Points on a hilly landscape, in no order, each with its height.
From any point a ball rolls to the lowest of the 6 points nearest to it. It stops when none of these is lower. Distance is the straight distance between rows; heights are no part of it.
j_817 (h 33.4): [125 178 125 180 131  81 132  83  89  91]
j_95 (h 34.5): [100 179 165 200 119 156 119 154 129 135]
j_670 (h 52.8): [139 151 135 127 115 130 120 154 131 153]
j_408 (h 1.7): [122 160 125 179 131  67 131  69  84  81]
j_586 (h 18.6): [151  87 104  69 144 106 134 111 112 134]
j_512 (h 18.5): [149 105 112  80 140 137 135 135 119 141]
j_829 (h 28.2): [115 184 134 182 146 121 130 103 114 102]
j_13 (h 10.0): [109 169 164 186 115 148 117 158 133 142]
j_34 (h 71.6): [137 129 138 130 111 113 116 139 134 136]
j_329 (h 32.7): [148  96 119 117 122  84 126  89 148  87]
j_961 (h 48.2): [144 150 128 110 117 148 121 157 121 151]
j_864 (h 32.9): [131 130 130 102 120 190 127 171 120 158]
j_133 (h 31.3): [140 105 125 130 122  96 124 104 143  96]
j_669 (h 32.3): [125 143 119 146 158  88 129  70 129  85]
j_255 (h 39.3): [151 109 124 113 119 104 126 125 125 126]
j_280 (h 10.1): [137  95 112  84 141 160 130 140 126 143]
j_631 (h 17.9): [146  72  98  63 153 118 137 113 124 133]
j_646 (h 29.8): [120 201 132 196 126  97 133  98  89  95]
j_872 (h 12.1): [ 99 191 155 200 125 156 123 144 120 116]
j_110 (h 26.4): [109 172 142 184 128 141 126 124 128 110]
j_814 (h 6.9): [117  79 123  89 127 177 134 168 133 162]
j_559 (h 33.3): [129 135 116 135 153  75 134  63 132  82]
j_768 (h 27.6): [111 160 156 181 118 142 113 154 134 137]
j_76 (h 18.7): [133  49  93  52 158 124 139 109 133 130]
j_97 (h 14.5): [145  91 105  72 148 129 136 126 120 136]
j_171 (h 4.2): [117 145 131 164 139 117 125 106 139  91]
j_91 (h 60.2): [162  40 107  55 140  66 137  73 110  99]
j_395 (h 37.3): [115 181 125 208 109  71 133  78  95  75]
j_691 (h 33.0): [136 118 113 122 145  79 126  60 146  75]
j_886 (h 40.3): [137 164 134 117 116 165 118 165 129 160]
j_659 (h 47.8): [107 199 159 169 109 159 110 177 135 177]
j_965 (h 0.4): [113  72 125  77 118 167 140 183 148 200]
j_873 (h 7.0): [119  80 116  40 114 164 150 184 151 209]
j_638 (h 51.0): [ 96 200 174 201 112 168 117 182 124 168]
j_233 (h 38.3): [131 167 131 115 116 182 119 173 129 160]
j_652 (h 26.3): [127 119 128 141 124 104 130 108 146 101]
j_467 (h 0.5): [116 103 142 108 117 195 131 188 125 172]
j_136 (h 10.4): [112  77 126  90 119 182 132 179 136 189]
j_250 (h 33.7): [147  85 110 108 124  78 129  79 144  80]
j_560 (h 21.3): [111 152 144 177 136 135 127 125 135 107]
j_274 (h 11.2): [129  55 104  64 149 153 142 134 138 140]
j_218 (h 41.5): [128 185 141 131 110 174 114 176 135 166]
j_994 (h 32.0): [126 121 121 136 133  99 128  85 146  85]
j_699 (h 35.8): [154  78 120 101 119  81 128  96 129  96]
j_735 (h 27.9): [161  84 115  86 126  84 127 105 119 119]
j_635 (h 28.6): [113 203 144 194 135 139 130 125 110 110]
j_923 (h 29.1): [113 207 138 194 136 122 132 114 102 110]
j_491 (h 44.0): [128 167 143 146 108 145 117 166 136 163]
j_305 (h 33.5): [154  97 124 109 116  91 124 112 132 106]
j_325 (h 6.4): [119  58 119  75 125 165 140 162 146 170]
j_424 (h 9.9): [132  65 106  72 139 157 138 144 137 146]
j_567 (h 35.9): [119 146 148 172 124 130 118 139 140 123]
j_284 (h 31.0): [123 133 135 160 124 116 126 119 145 108]
j_891 (h 32.6): [142 105 115 119 126  91 124  78 149  81]
j_55 (h 4.3): [117  64 118  57 118 160 144 176 153 194]
j_848 (h 28.1): [126 133 143 110 114 203 122 182 119 166]
j_86 (h 60.1): [147 130 123 107 122 119 124 141 123 146]
j_64 (h 8.8): [138 106 124  89 134 169 134 153 125 147]
j_535 (h 24.2): [117 171 125 172 150 102 132  88 112  92]
j_185 (h 39.2): [122 147 123 153 156  72 129  60 108  90]
j_304 (h 54.0): [123 133 143 160 117 116 119 133 141 124]

Two balls start at each pair of points below. Name the first point that both come to, or write never.
j_218 and j_670 => j_467
j_646 and j_133 => j_171
j_586 and j_961 => j_965
j_886 and j_110 => never
j_691 and j_512 => never
j_280 and j_274 => j_965

Where does a ball stop that starts at each point below?
j_250 => j_171
j_76 => j_965
j_829 => j_171
j_64 => j_965
